A landscape with many valleys, sampled at points; each row gives a point and its height.
From any point a ball takes the steepest step (drop divided by distance) to one of its 2 nearest points. It stops when none of these is lower. Distance is the straight distance between rows; heights are no part of it.
Fet (h 67): [-20   5  24  13   9 -11  14 -14  -7   1  -1  -1   0 -18  -5 -35 -12  15
 -10   4 -12  17  16  -2   6  17 -17  14  11 -23  -4   3 -11  15  11  17]
fev (h 420): [  7  -4   6 -22  14  12  17   9  -8  19  17   3 -18   3  21  15   3   8
  -2  12 -35  -2  14   2   0 -21   8   9  -7 -25 -20 -16  -5  15 -10  11]
Gigul (h 57): [-14   6  29   7  13 -23  14 -17 -12  -9   6   3 -14  -2   5 -23  -2  15
  -4  11 -15  13   3  -7  -2   4 -13  11  -5  -7  -2  -8 -14  12  15   7]
Nepel (h 684): [ 11 -10 -14   1 -10  12   1  19  10   9   9   7  31  13  15  11  11  -5
  10  -3   8  -7  27 -12  14  16   7  -2  27  -1 -16  -3  20 -30 -17  -9]
div (h 217): [-23 -32  -9 -19  -9  11  -7 -11  27  -6 -12 -18  11   5  26  10   0  -8
   9 -21  17  -7   9  20 -11 -12  15 -41 -17  36   1  -9  17 -19 -11  -6]
mado (h 129): [-19 -18  -5 -18  13   1 -14 -15   2 -11 -22   5  -8  10  -8  26 -20  -4
   5  -3   6  -9 -12  19 -27 -10   6  -8 -18  13  13 -24  20   2   0 -20]
moki (h 125): [ 17  -8  40  -7  18   8  11  16  16   7   8  -6  -1   4  16 -38   9   5
   7 -11 -11   3   2 -10 -10  -9   4  11 -13  23 -12   7 -25   1  -4  19]
fepa (h 416): [-15   6 -31   2 -23 -11 -14   2 -11 -16  -3  -5  -9 -24 -36   1 -15 -13
 -19  -8 -11   6 -10  23  16 -10  13 -26 -12   0  16  22  -1   5  20  -7]
luse (h 63): [ -1  13  22  -1   5  21 -11   4  31  -5  -7  14   2   0 -43  -8 -19 -14
 -12 -14  11   8  -1  -4   7 -11  -6  -3  16  -3 -10   3  -8   2 -16   0]
nez (h 392): [  3   7  10   5   8  -5  -8 -11   8 -16   5  16   5  19  -1   4   6  -3
   9   1  16  -2  -2 -11 -18  12  -8   5   7  11  -5 -12   0 -12  -2 -17]
zur (h 365): [  0 -16 -29  -7  -3  -5  -9   0   0  -4 -15 -15  25  19  14  20  11  -3
  21   3  23 -19  -8  10 -17  12  -6  -2 -10  24   7  -4  32 -11  -3 -12]
Fer (h 500): [ 14  20  23   1  14   9  -1   6 -13  -2 -21  21 -19  14 -38  -8  -4 -13
  -4  -8  14   3  -1 -12 -15  -5  11   9  13 -32  -9 -13   6  24   4 -19]
tetis (h 651): [  1   6 -11  -1 -13  -3  -1 -14   5  12  20  -2 -19 -16  22  10  -7  10
  -5  28 -13  11  -9  -6   6   4 -13  15 -19 -11  11  26 -18  -4   0   3]
Fav (h 779): [ 25   7 -10 -15   4  38   1  39  14  22  -5  18 -10   3 -17  16  -3 -18
   2 -18  -5  -1  -2  -8   7 -27  17  -5   5   5 -10  10  -1   6 -14   0]
febi (h 455): [ -9 -14 -12  -1   2  11 -21  -4   7  19  -5 -28  25 -11  25  -1  15   6
  19  12  26   1  28  11  -8  19  -8  -4  30   0   8  -5  13   7  -6   0]
tolad (h 761): [ 23  -5  25   8  -9   1   0  -2   0  -3   9  15   5  18   4  -2   1  -6
   1  12  -5   6  22 -14   8  -7   4  16  14 -35 -17 -33  -9 -15  -5  -6]
Bifoz (h 769): [  7 -19  23  -5   6  11  -9  16  10   1  10   2   5   8   1  -1   0   2
   4   3  -3  -1  19   3   0 -14   4   6  10 -21 -21 -42   5 -14  -9 -11]
Geve (h 668): [-13  -3 -31  -6 -15   8  -4  -7  -6  20  21 -16  -1  -7  38  22  -5  13
  -5  21 -16  -1   0  -4  12   6   3   1 -20  -5  11  13 -13 -20 -11  -4]
totu (h 454): [  3  -6  -7  10   6 -12  12  10   8  -8  13 -14   1 -24  17 -40  13   6
  -6   5 -31  10  -6  13  13  11 -11  12 -11  10  -5  28 -15   6  17  30]
vudes (h 293): [ -7  -1 -30   4 -25 -30 -18 -20 -21 -18   2 -18   5  -2  16 -14   4   6
  -9  -9  22 -13   4  15   8   7  20 -21 -16  11   8 -22   2 -16  22  -8]
solud (h 148): [-12  -6  16  -4   7  23   0  -7  30   8  -3  -8  -2 -12   5 -13 -12  -3
  16  -4   4  13 -14   1  -8 -14  -6 -17  -4  41  15  17 -16  -3 -16   1]
kib (h 531): [ 21  23  31  -1  20   0  19  10 -12   1 -12  26 -16   3 -26 -35   7  -4
  -9 -20   1   7  -5 -13  -7  -9   5   4  10 -19 -21  -4  -3  27  12   8]
tonu (h 155): [ -4 -36   9  -3   9  18   1  28   6  -1  -8  -9  22   7  15  -8  22   6
  28 -13  23 -12   3   8 -19  -6   7 -10   9  28   0  -9  19  -8  -2 -18]
Valeb (h 481): [ -1   4 -10 -10  17   9   0   3 -15  22   4 -18   4  17  21  22  -2   1
   5  17   8 -21  31 -11  -9  11   8   5  -7 -10   1 -22   7  15  -8   2]
gog (h 520): [  7 -10 -23  -8   1  20 -18  11  12  23 -16 -29   3 -14  -1   5 -13  -5
   6   9  11  -9 -14  14   5 -11   1  -7 -15  14  20  14   8  10 -10   1]
Mopop (h 96): [-24 -10 -16 -20   3  -4 -28 -27  -2  -2  -9 -13  -9  -5  -1  14 -26   0
  -3   7   9  -2  -2  18 -16   3   2  -6 -11  -4  11 -32   6   6   6 -25]
goliv (h 629): [ 20  23   6   5   1 -12  35  -5  -5  15  -1  24 -18  -8   2  -8   5  -4
 -15  22 -32   9  -7  -6  10   7 -17  29  -5 -43   0  25 -16  16   6  13]
zazif (h 101): [ -8  -1  35  -3   3  23  -5  -6  36  -8 -24  -1  -1  -8 -30 -24 -16 -10
  -9 -14   7  11 -20  -2   2 -12 -12 -10   0  26   6  11 -15   3  -7   5]
Salub (h 302): [  0  25 -12   5   6  -5  26  -2 -17  -2   5  39 -10   8  -9  28  11  -1
   3  -2 -14  12 -10   0   0   7  -7   9  23 -12   8   9  16   8   8  -6]
dat (h 175): [  7  31  46   9   3  -3  34 -18 -14   2 -16  32 -11  14  -7 -13   3   2
   1   3  -4  24  -6 -27  -6   4 -17  25  15 -43  -9  -7 -20  11   7   0]
Suku (h 431): [  9  12 -21   6  11 -18  10   8 -16  -4  12   6  -3  11   0   5  17   2
   2  -6  -6 -13   3   6   2  12   6   1  -6  14  -4  15  10  15   2  23]
zifar (h 564): [ 31  32  20 -12   8 -11  30  -7 -19   9   4  29 -23   6  -1 -16  22  -4
  -7   3 -12  10   2 -18  -1 -13  11  -1   9 -18 -15   2  -9  21  16  11]
zuf (h 440): [ 10  -9 -24  11   1 -18  -6   6  -4  -7   6 -38  -3 -15  16 -20   9  11
  -7  10  -5  -9 -12  18   5   8  -5  10 -28   1   5  16  -4   8   9  16]
guv (h 459): [ 27   6   5  -7  11  29  12  12  13  15   7  28  -7  15   9  18   8   3
  19   2  -8   2 -10 -13 -10  -4 -19  25   0 -21  -7  -1  -5   5 -25  -3]
fuvo (h 467): [ -6 -12  13   0   5   6   5   0  31   1   5 -13  13 -29   3 -31   2   5
   4   5 -27  21 -13  11   8   3 -27  15  -1  17  -1  29 -23  -5   0  24]
nadus (h 271): [-12  -1 -39   0 -17 -23 -19 -12 -27   3  -2 -18   7 -20  18  -9   4  15
  -2   0  23  -4  -3  18   1   8  11 -16   5   4  21 -11  12  -7  23 -13]
gego (h 476): [  4  26   2  12  24  -7  13 -13 -15  -4  12  23  -1  23   1   0  22  -6
   9  -8   0   3  19 -15  -8  18   2  -5  11  16  -8  -9   0  22   6  22]
vaba (h 74): [-19   6  10  -5   1  -8 -16 -32   2 -11 -10  -7 -23  -6 -13  -7 -30   3
 -16   9  13   3  -5  10 -19  -1   1  -4 -19 -16  14 -18  -8  14   5 -14]
tapot (h 480): [-12 -11  -7 -13  10  19  -9   1   4  19  12 -14  12  -3  20  13  -9   0
  10   7  14  -9  33  -7 -10   9  15 -12   3  -4   1 -14   4   7 -14   0]
fubi (h 622): [ 25  -5  -7   0  -4  13  16  35 -11  25  -4  21   0  -2   0   8   3   2
   8  -3 -13   2  10  -2  19 -17   9  14  26 -22   9   3  16   7   1  -9]
tiri (h 757): [ 10 -34  -2  -6  -7  30 -13  29  26   1 -19 -26  27  -2  -6   7  13 -12
   8 -11   8  -4 -12   7  13 -29  19 -15  -1  25  -5  -7   9 -20 -16 -13]
Bubi (h 609): [-22  30   9   5  -6 -16  10 -36 -11  -3  14  26   7   1  -9   3 -10  -6
 -13   6   3  15  23 -17  11  23 -11  -7  23  -2  -3  -4 -20   1   3   8]
puf (h 780): [ 13 -22  17 -10   9  24 -17  26   8  -5  -3  -5   4   4 -23   9  -4  -4
   7  -2  -1  -4  -7   4  -8 -21   2  12   1 -17 -16 -31   9  -6 -12 -17]
pubi (h 422): [ -7  -4 -19   4   2   1 -16  -9   8   6 -12 -15  25   6  14  14  14  -3
  25   8  35  -6   5   7 -16  24 -15   0  21  10   7   2  23   1 -13   0]
runep (h 234): [ 27 -14  10 -11  11  24   3  26  20   5   1 -11   1  26   8   2  12  -4
  12 -18  18 -29  -1 -10 -15  -9  15  -2 -26  20 -10   3   6  -3 -19   2]
Zitov (h 337): [ 15  -7 -24   3   1  -6   6  30 -17  -2 -16  -1  -9   4 -19   6  -4  -8
   1 -16  -7 -17 -14  14  10 -27  19  -9 -12  27  22  18  25  16  18   2]
Doter (h 86): [ -1   4   4   8   2 -12  18   7 -35  11  -1  13 -28 -10  -4  -5   3  10
  -3  11 -20  17   5  -1   0 -11   5   9   6 -40   9  -3   5  24  23 -12]
sasuv (h 254): [ -5  -8   7   2   1 -13  -4 -18   3 -15  21 -22  20  26  44  -3  26   1
  12  -5   2 -10  18 -18  -7  27  -3  -4  -5  29 -17   6 -11 -19 -10  20]
sabo (h 711): [  8 -28   1  -5   3  21  18  39  10   8  13  -1  23  14  21   8  24   8
  19 -15 -10  -4  14 -12   6  -1   6  -2  16  -4 -19   4  10 -22 -21  -4]
kizul (h 492): [  0   6 -19  -2  -1  19 -16  -5  15  14 -14 -13 -13 -21 -11 -12 -19 -13
 -11   2  13   4  -4  12   3  -5   3 -13 -15  12  32  31  -1  25   5  12]
Detin (h 706): [  3  -6 -37  -4 -22 -11 -17  -5  17 -15   7 -25  12  -4  -2  22   7  -5
  -7  -1  -4  -9 -15  16  18   4  -4 -20 -14  11  -9  14   5 -17 -15  17]
Kul (h 673): [  3  -6  20  11  -5  20  14   5  20  -5  -1  22  14  -7 -10  -6   4   7
  14 -12 -11  20  -8   2  13   4 -24  17  32 -22   2  12  -7 -15 -10  -3]
Namu (h 370): [ 10  13 -16   0 -24  -1 -19  -4  -8   6   1   3  -9 -15  -8  11 -26  -6
 -10  16  15   4  -2 -12   3  -7  21 -14  -3   8  23  10  -3  -8   3 -22]
melob (h 456): [-32  15 -13  13 -13 -17  -6 -26  -1  -9 -25  -6 -10 -21 -20 -11  -9   2
 -18 -13  14   6 -21  28  -7  12 -10 -15  -7  -2  30  26   4  21  21  -5]
dipe (h 88): [-31   3  28  11  10 -18  -3 -20   9 -27 -14  -8   9   2 -27 -19  -6   8
 -10 -17   9   0  -4  12  -4  11 -21  -4   7  -5 -15 -17   0  14   5  14]
gopok (h 195): [-22 -23 -21 -12  -8  -7 -10 -18   8  -6   3 -17  13  -1  39   1   6   6
   9 -10  11  -2   5  17 -12   4   8 -38 -10  36  -1  -7   5 -26  -3  -4]
zefe (h 303): [  3  -4   4 -22   9  20   5  10  17  17  17  14   1  16   9  15  -1 -17
   2 -18  -2 -11  18 -12  -6 -12  25 -25   3  19 -24  -7   2 -11 -28  -5]
Valep (h 442): [ 13  -2  14  12  -4 -11 -25 -23   8  -7   7 -30   6   7   9  -2   9   3
  -7  21  15 -11   3 -14   0  10 -14  24  -6 -21  -7 -23 -11  -9  -6   4]
basa (h 652): [ 24   9  -2   7 -19 -15  31   0  -8  11   8  25 -17   5   6  20   5   4
   5  17 -36   6  -7  -4  10  -7 -10  24  -1 -50   5   7  -9  -4   4  -1]
Nise (h 126): [  2  -5   5   4 -14  -3  -6 -13  18   0   6 -12  -8  -1  21 -18  -6   7
   5  -1  10  -4  -6 -10  -4 -10   6 -20 -20  39  11  17 -14 -16   0   6]
Kon (h 309): [-13   4  -1   6 -22 -37 -19 -20 -17 -31  11 -11   3  -5 -10 -16  -2   0
 -23   1  10  -6   6   3   9   3   5 -17  -3 -11 -13 -23  -9 -12  17   2]
Kog (h 576): [ 16  -8 -13   8  -4  25  20  30   5  27   1  -4   6 -19  15   8   7   7
  15  10 -23   8  -3   2  17  -8  -6  19  10  -9  13  28   1  -7  -6   3]
Nofi (h 657): [ 18 -10 -12  -2 -11   9   2  37 -16  20  -1   8  17   1   7  11  -3   2
   8   3   1 -14  24  -8  25  -4  22   8  23  -8  -2  -8  19 -19   1 -17]
fod (h 630): [ 17  21 -22   8 -13   0   0   5   3  12   4  -1 -16 -20 -14   4 -10  -6
 -15  23  -7   6  -5  -2  15   5  -8  13  -9 -19  18  38  -5  16   3   4]
sodis (h 764): [  4  -7 -20   4  -7  -3 -15  26 -19  -8 -19  -3  13  -9 -30  17  -2  -3
  14  -4  -1  -4 -21  15  19  -7  -2  15  25   6  15   1  27 -12  18 -32]
Zire (h 219): [-13  35  31   5  -5 -18  23   2 -18 -21 -27  31 -16  -2 -35   1  -9   0
 -24 -14  -9  15 -20 -15 -14   1  -6  -8   2 -25 -17  12  -4  23  11 -19]
Fonob (h 391): [ 15  -2 -34   5   3 -17   5  27 -23  -5  -5  -6  -1  12  -7  15  11   4
   4  -8  -1 -21  -9   8   6  -5   6   0 -16  19   4   8  26  12  11  18]
sov (h 220): [-11 -18 -23   0 -14 -19  -9 -24   5  -6   2 -30  16  17  47   9  18  -2
  10 -16  17 -12  10   0  -5  23   7 -29 -16  34  -9   4   3 -25  -9   8]
vab (h 78): [  7 -19  21   0  22  28   5  24  -3   5  -3  12  11  10   1  -8  15   3
  31 -16  18  -3   0  -1 -24  -4  -7  11  14   6  -1 -20  17   0   3 -23]
dilep (h 164): [-14 -11 -13  -5 -17  -2 -13 -22   9   1   7  -2  -2 -11  33  -8  -6   0
   5   2  12   5  -8   1  -6  -3  11 -24  -6  39  16   3  -8 -31   1 -12]
Vugi (h 458): [ 15  -2  15   2 -10  -3 -32 -21  20   7   6 -40  -1  -2  25 -11  -4  -1
 -13  12  22 -20   6 -12  -1   6   3   3 -28   3   0  -7 -24 -11  -7   9]
Lalek (h 44): [-22  -2 -25   3  -5 -18   3  -1 -24 -11  11  -7 -15 -32  -8  -4  -2  12
 -14  11 -28  11 -20  32   8   4  -6  -1 -20 -26  11  12   1  13  15   5]
kelo (h 347): [  6  -2   0 -17  -3   6  -2   2  11   6  21   1   8  18  20  21   1  -5
 -14   0  -7 -15  14 -14  -1  -6  16  -6 -12  10 -27 -13  -8 -22 -24  -6]
pefi (h 384): [ 10   0  13 -11   5  19  17   0  12  21  17  18  -4  16  24  24   8   6
  10   7 -22   0  12 -14  -3  -1 -16  24   6 -26 -10 -12 -14   0 -26  12]
Pob (h 277): [-24   0  10   2  -6 -11  -5 -24   7  -9  23 -17  21   9  26  -2  13   2
   3   0  -7  -4  12 -11   5  19 -20   5  -1  16 -16   2 -19 -10  -9  33]
Fatu (h 735): [ 22 -15  22   8   5   6  20  22  -4  -3  16  11  15  15  26 -14  28  15
  20 -17 -20   2  11 -13   5   0  -3   8  11  -7 -22  -4  -7 -10  -3  16]
fimi (h 135): [-18   9  21  -2  -4 -10   8 -27  21 -19 -20  11  -8   5 -25 -11 -20   2
 -19 -13  -4   3 -22   8  -7  -6 -14 -11 -20  24   5  14  -9   9  -1  19]
Marut (h 441): [ -9 -15   6   5   0   5 -22  -4  14  -3 -15 -21   1 -18  -4 -20  -3   9
   1   2   9   8  -7  22   1  -5  -5  -6  14   0   8  -8  -3   1   3  -7]
nupa (h 589): [  9  34  12  -7  -5 -25  10 -14 -27  -4  10  24 -20  10 -18  -5   0  -5
 -18   5  -4   4  14 -23   8  -4  16 -22  -5  -9 -14  -3 -14   9  14   8]
muvav (h 600): [-12  35  17   3 -15 -27  13 -28 -20 -16   5  28  -2   7 -27   5 -16 -13
 -28  10   9  13  15 -20   3  17   2 -18   6 -14 -11  -6 -16   4   8  -2]
bava (h 180): [-23 -11   0 -10  16   6   2  -2   6  -7 -10  25 -11  10  -3  18  -9  -3
   7 -17   2   5  -8  10 -21 -14   6 -15   0  31  10  -2  13   0  -5 -12]
Nefi (h 100): [ -2   4  11  10 -16 -23  13  -4 -31  -6  -2  16 -21 -11 -18   1 -10   5
 -17  12 -17  21   5  -2   8  -4   3   7   8 -52   3  -8  -3   3  18 -19]
Kup (h 65): [ -3   3 -10  11   8 -19  21  17 -33   0  -2   8 -23 -15 -12  -9   3   9
 -10   0 -22   8 -11  19   3  -5  10   1  -3 -14   6  14  13  23  27   2]
mas (h 473): [-10  10  -8   6  -6  -6 -15 -25  15  -1 -18 -18 -11 -26  -4 -38 -15   1
 -18   5  23   6 -10  14  -6   7  -7  -8 -17   2  23  23 -17  20  13  12]
nimo (h 354): [  0   2 -17  17  -2 -14  16  -4 -21  -9  12  24   3   9   5  26  14   9
  10  12 -18   6  -4   5   1  12  -5  17  16  -9  13   0  21  -9   9 -12]
Sule (h 235): [-25   8  -3  -4  19  -2  11   0 -17 -10  -5  35 -12   6 -18  26  -6  -9
  -2 -12 -16  10  -4   8 -13  -6   3  -6  19   2  -3 -10  17  14   5 -16]
sagut (h 681): [-18 -17 -24 -16 -10  10 -16 -10   3  12  11 -38   4 -12  29  18   1  10
  -9  12  -8 -11  -1  13   5   3  -1 -10 -23  -6  -6  -5 -16 -16 -17  -2]
zibis (h 452): [-18 -11  19  -3  -4  -1 -14 -16  27  -7  -4 -21   7 -32   0 -32   0  12
  -4   2   2  16  -5  17   3   2 -22  -6   5   8   0  -4 -25  -6   0  15]
Muk (h 722): [  4  -5 -17   5 -18   6 -11  13  27 -10   9  -8   9  -5 -15  13   6 -13
  -4  -3  -7   2 -13  10  22  -9  -1 -15   0  16 -10  24  -3 -18 -20  15]
lis (h 637): [-17   9 -13  14  -5 -15  -6 -26  -2   0  10  -7   9 -19  13 -12  11  15
  10   7  11  17  15   7   6  26 -15   6  31  -9  14   3  -6   4   7  10]
vorur (h 428): [  2 -13  -8   7  -2 -10 -15   1  -2  -6   3 -27   1  -7   3 -11   6  16
   0   9   4  -4  -4  10   2   1  -5   6  -4  -7  -5 -10   5   1   4   5]
vep (h 394): [ 11   9 -14   5  -2 -11  -7   1  -9 -13   0   8   7  15 -15  23   3  -5
   3  18   3  -5  -4   0  -5  10   1  16   3 -10  -5 -16  23 -10  -1 -19]
tozi (h 107): [-18  16  37  10  18 -11  13 -24  -2 -17  -4   5  19  23 -23 -16   0  -5
  -7  -9   4   1   4 -10  -3  19 -22  13  10   8 -20 -13 -13   3  -4  27]
Guke (h 457): [  4   9  -7  -8  11 -11  -9 -11 -19   8  12 -10 -18  13   9  19 -11  -5
  -5  17  -1 -15  12  -3 -10   5   8  12 -31 -19 -10 -23  -4  22  -6  15]
nosil (h 695): [ -7   2   8  16  -1  15  -3  11   9   4 -14   7   0 -13 -27   2  -5   0
   6  -2   0  16  -5   4   3  -1 -20  19  40 -33  15  12   4   7  -1 -22]
Zife (h 396): [  0   5 -23  -4 -30  -6 -13   5 -30   0   6   2 -13 -22 -16  -1 -27  -3
 -19   8   4   2   5   3  10  -7  26 -21 -11  -9  18   4  -5  -4  23 -20]
moken (h 809): [ 18 -19  -7 -20   3  28  -8  40  -3   8 -22  -5  10   5 -15  26  -6  -4
  20  -5   2 -18 -12   2  -1 -14   4  17  -8   2  -4 -21  21  -6  -5 -28]
Vibuv (h 607): [ 27  11   3   9   9   1  12  10   2  15   0   5 -17  -7 -14  -4   4  -3
  -6  23 -11   8 -21  -3  -1   9 -13  32  -9 -26  12  30  -2  17   0   5]
mazot (h 181): [-13 -12 -27   0  -9  -4  -5   0  -5   5   2  16  11  -7   2  10 -12  -7
  -1   0   1   3   8   4  10  -9  20 -16  22  25   7   0  27 -26  17 -26]
Retas (h 321): [ -7   2   6  -3 -20 -16 -13 -13  10 -18  16   5  -3  -2 -18  -4 -18  -4
 -25   6  -1   4   3  -1  11  -7   7 -17  -1   2 -14  -9 -11 -17   3   1]
pira (h 475): [  2  10  18   1  28   0   2  -9 -20   6  -6   1 -23  11 -13   2  -9   2
  -7  12   9  -2  10  -5 -15   4   7  14  -2 -28  -4 -23   4  32   3   3]
kikim (h 655): [-14   9  11  13  -4   4   8 -11  12  -8   9  14  13  -4   4  -6   4  12
  15  -2 -13  20  -2  -6   4  17 -28  12  30   0   7   9 -12 -10  -4   7]
lolo (h 351): [  9  16  12   2   5  -2  17 -17   1  11  20   8   2  19  24  12   6  -4
   4  17 -20   1  17 -21   4   8 -13  24   5 -16  -7  -4 -19   5 -15  24]
piva (h 59): [-22   8  -6  -3  -5  -9  -6 -20 -20  -3   2  -6 -22 -18  -9  -6 -22  13
 -20  21  -9   6 -10  13  -9   3  -1   4 -26 -33   8  -6 -12  16   9  -7]
tek (h 721): [ -1   0  -9   3  -2  22 -18  14  10   1 -16   3   4 -14 -25  17  -9  -5
   8   2   2  10 -20   7   1  -2  -9  18  27  -8  15   7  11  -9   0 -28]
kuda (h 273): [ -1  -1 -19 -11 -10 -11 -10   0 -11  -9 -14   6 -12  11 -12  11 -16 -17
  -3 -23  11 -13   7   8   2 -15  27 -28 -21  28  20  -2  24   8  13   1]
fopog (h 241): [  0  -8 -27   2  -4 -15  -3  10 -28  13  -5 -23  10 -19  24  -8   4  20
  16   3  20 -20  11   6   5   6   9  -6   3  19  21  -7  20  -2  20 -12]
Tul (h 341): [ 11  10   4   0 -25  -4 -13  -1  11   2  15  16  -8  -2 -13   4 -16  -6
 -14  11   9   1  -3 -19   8  -6  13 -10  -3   8   4   1  -7 -22  -7 -18]
bere (h 170): [ 27 -22  19  -1   7  28   5  26  26   4   5 -23   4   4   9 -20  15   4
  11  -5   0  -9 -13  -9 -11 -12   5  -2 -21  22  -8  15  -9 -10 -17   8]
miz (h 437): [-25   2 -15  10 -12 -14 -10  -4 -12 -17 -21  -5  -9 -23 -26   9  -8  -2
 -10  -9   1   3 -21  27  -5  -2   2 -14   1  -6  21   9  14   7  24 -26]
neto (h 179): [ -4  32  18  -3   7  -7  20  -9   1 -10 -13  25 -17   8 -27  -2  -7  -2
 -16 -13  -8   9 -19 -13  -8   5 -15   0  -4   4  -2  24 -12  18   3  13]
kel (h 739): [ 18 -21  -1  10 -10  12 -12  30  24 -10   2  -8  13 -11 -17 -10   8  -9
  -2 -11   2  -1 -12   3  21 -20   4  -7   7  14  -2   3   0 -21 -12   1]
Fov (h 84): [  4   6  31   1   4 -18   6 -12   7  -4   7  -5  -9   7   9 -33   0   5
   0  -5   4   1  -4 -16  -7   4  -5   2 -16  26   2   5 -21  -4   8  18]
lup (h 546): [ 10 -13 -14   2   0  28  -4  29   4  24  -6 -20   6 -17   8  12  -1   5
  10  17   1   1  -8   4  10 -19   2   4   0  11  17  14   7  -4 -12 -10]
fonik (h 231): [ -7 -14 -33  -8 -20  -8 -14  -6  -5  -4 -21   0   4  -1  -4  14 -22 -18
  -3 -15  11  -5  -9  19   6 -15  26 -25 -12  34  23  -2  23 -18  12 -16]
rolag (h 623): [-21  14 -18   7  -7 -12  -3 -24  -4   0  16   6   8  -5   5   1  -6  -3
  -1   2  15   9  27  -6  10  18  -2 -15  26  10   4   7  -3  -4   0   2]
Reze (h 203): [ 13 -18  -1   4   8   4   5  22 -16  11  -9 -26  16  -2  28 -13  15  21
  24   3  17 -20   6  -3 -10   7  10   5   2  20  11  -4  19  -6  10 -10]
lim (h 210): [ 17  -1  12   8  33   9  16  19 -17  -5  -5  26  -4  17  -2  -6  23  11
  23 -18  11  -1  -6  -7 -16  -4  -3  16  18   4   1  -8  16  10  12 -10]
zapo (h 561): [ 19   4   5   2  14  19   2  14  13  11  -3   8  -8  -1  -1  -3   8   3
   9   2   6   3 -23 -13 -15   3 -14  19  -6   5  15  17   0   8  -4   0]
zemi (h 76): [-32  11  17  11  12 -20  10  -8  -5 -14 -21  -5  -3 -21 -28 -34 -15   4
 -27  -5  -6   5   2  10   0  12 -10   2  -1 -21 -12  10  -5  33  10  15]
Kaged (h 319): [ 13  12  28  -4   8  -7  19 -11   1  -4  20   8   8  26  13   6  19  -8
  -4   0 -26  -5   2 -24  12   7 -22  28  -7  -5 -31  -2 -27  -8  -8  37]
funom (h 247): [-16 -28  -4 -22   2  19  -2   4  26   7   5  -3  11  18  20  22  -2 -17
   9 -16   7 -14  11  -1  -8  -8  19 -33 -20  37  -6   3  13 -10 -29  -4]
beko (h 692): [-30 -11 -29 -11 -13   0 -17 -13  17  -5  11 -28   4 -18  17  11  -3   2
  -9   0 -11  -2  -8  30  13  -9  -7 -22 -23   9  -5   6  -6  -3 -13  20]
Sipa (h 300): [ 19 -15  -6 -12   2  13  -9  11  13  -1 -11 -26  16  30   9  17  12  -2
  15  -8  22 -34  -8   1 -16   2   3  -5 -30  19  -1   4  22  -3 -21   6]
Mikep (h 439): [ 15  -2  -8 -10  13  -2   6  13 -19  21  13 -15 -21  -3  19  -3  -3   1
 -15  18 -22 -11  15  -2  10  -5  21  10 -31 -27 -21  -7  -9  15  -3  18]
Lofip (h 103): [  7  17  10   0   6   8 -22   3  18  -6 -22   7 -11   0 -41  -3 -21 -19
 -11  -7  16   1  -1   1 -10   0   5   3   6  -9   8   1   0  20  -9  -7]
Lamif (h 140): [-12  31  35  19  14   1  27 -13  -7 -14 -23  28  10  15 -23 -13   1   2
  -2 -14   5  11  -6 -18 -13  21 -18  21  26 -18 -18  -4  -4  13   0   4]
radak (h 438): [ -7  17   7  14  24  -3   8 -30 -18  -7  14  15   4  28  14  14  11  -2
  13  11   9  -1  12 -18 -18  22  -3   3   5  18   4 -15   0   7   0   4]
zagu (h 694): [ 32   2  -1 -13   4  34  16  38  -2  18  -2  32  -6   0  -4  10   6  -3
  12 -19  -4   4  -7 -10  14 -29  14   4  22  -8  -3  -8  -4   2  -2 -12]
nomuk (h 749): [ 19  -7  27  22  11  -5  19   3  -9 -14  12  11  16  22  17 -16  30   5
  15  -2  -3   3  21 -12   5   5  -2  20  18 -20 -15 -28  -9 -16   7  13]
bonem (h 295): [ -9  -2  28  -8   4  -5  -1 -15  11  -5  20 -23   8  12  17  -1   9  -7
 -12   5 -20 -13   9 -14   8  11 -28  29 -12   7 -37  -1 -28  -4  -8  41]
ritol (h 223): [ -2  -4 -11  -2  -4  -6  -4  24 -11  -5   1  26  -1   0 -24  10  -8 -17
  -6 -13  -1   4   7   0  12 -16  30 -12  29  10  -6  -4  20 -17  15 -27]

Two balls start at each pair of points below. Name the first point that both come to, or write none.
zapo, kizul: none
Muk, Namu: none
miz, vep: none

Where does a ball stop that starts at each point below?
kel: Vibuv
nimo: Lalek
tapot: Fov
Suku: mazot

Call two points neighbours if one is among the 2 nearest of the other. Go from one point of each pair to the other, from neighbour to neighbour, staying as low as possible. Name the highest point that can't be avoided.
nez, Lalek: vep
luse, Fov: solud
Gigul, vorur: Vugi
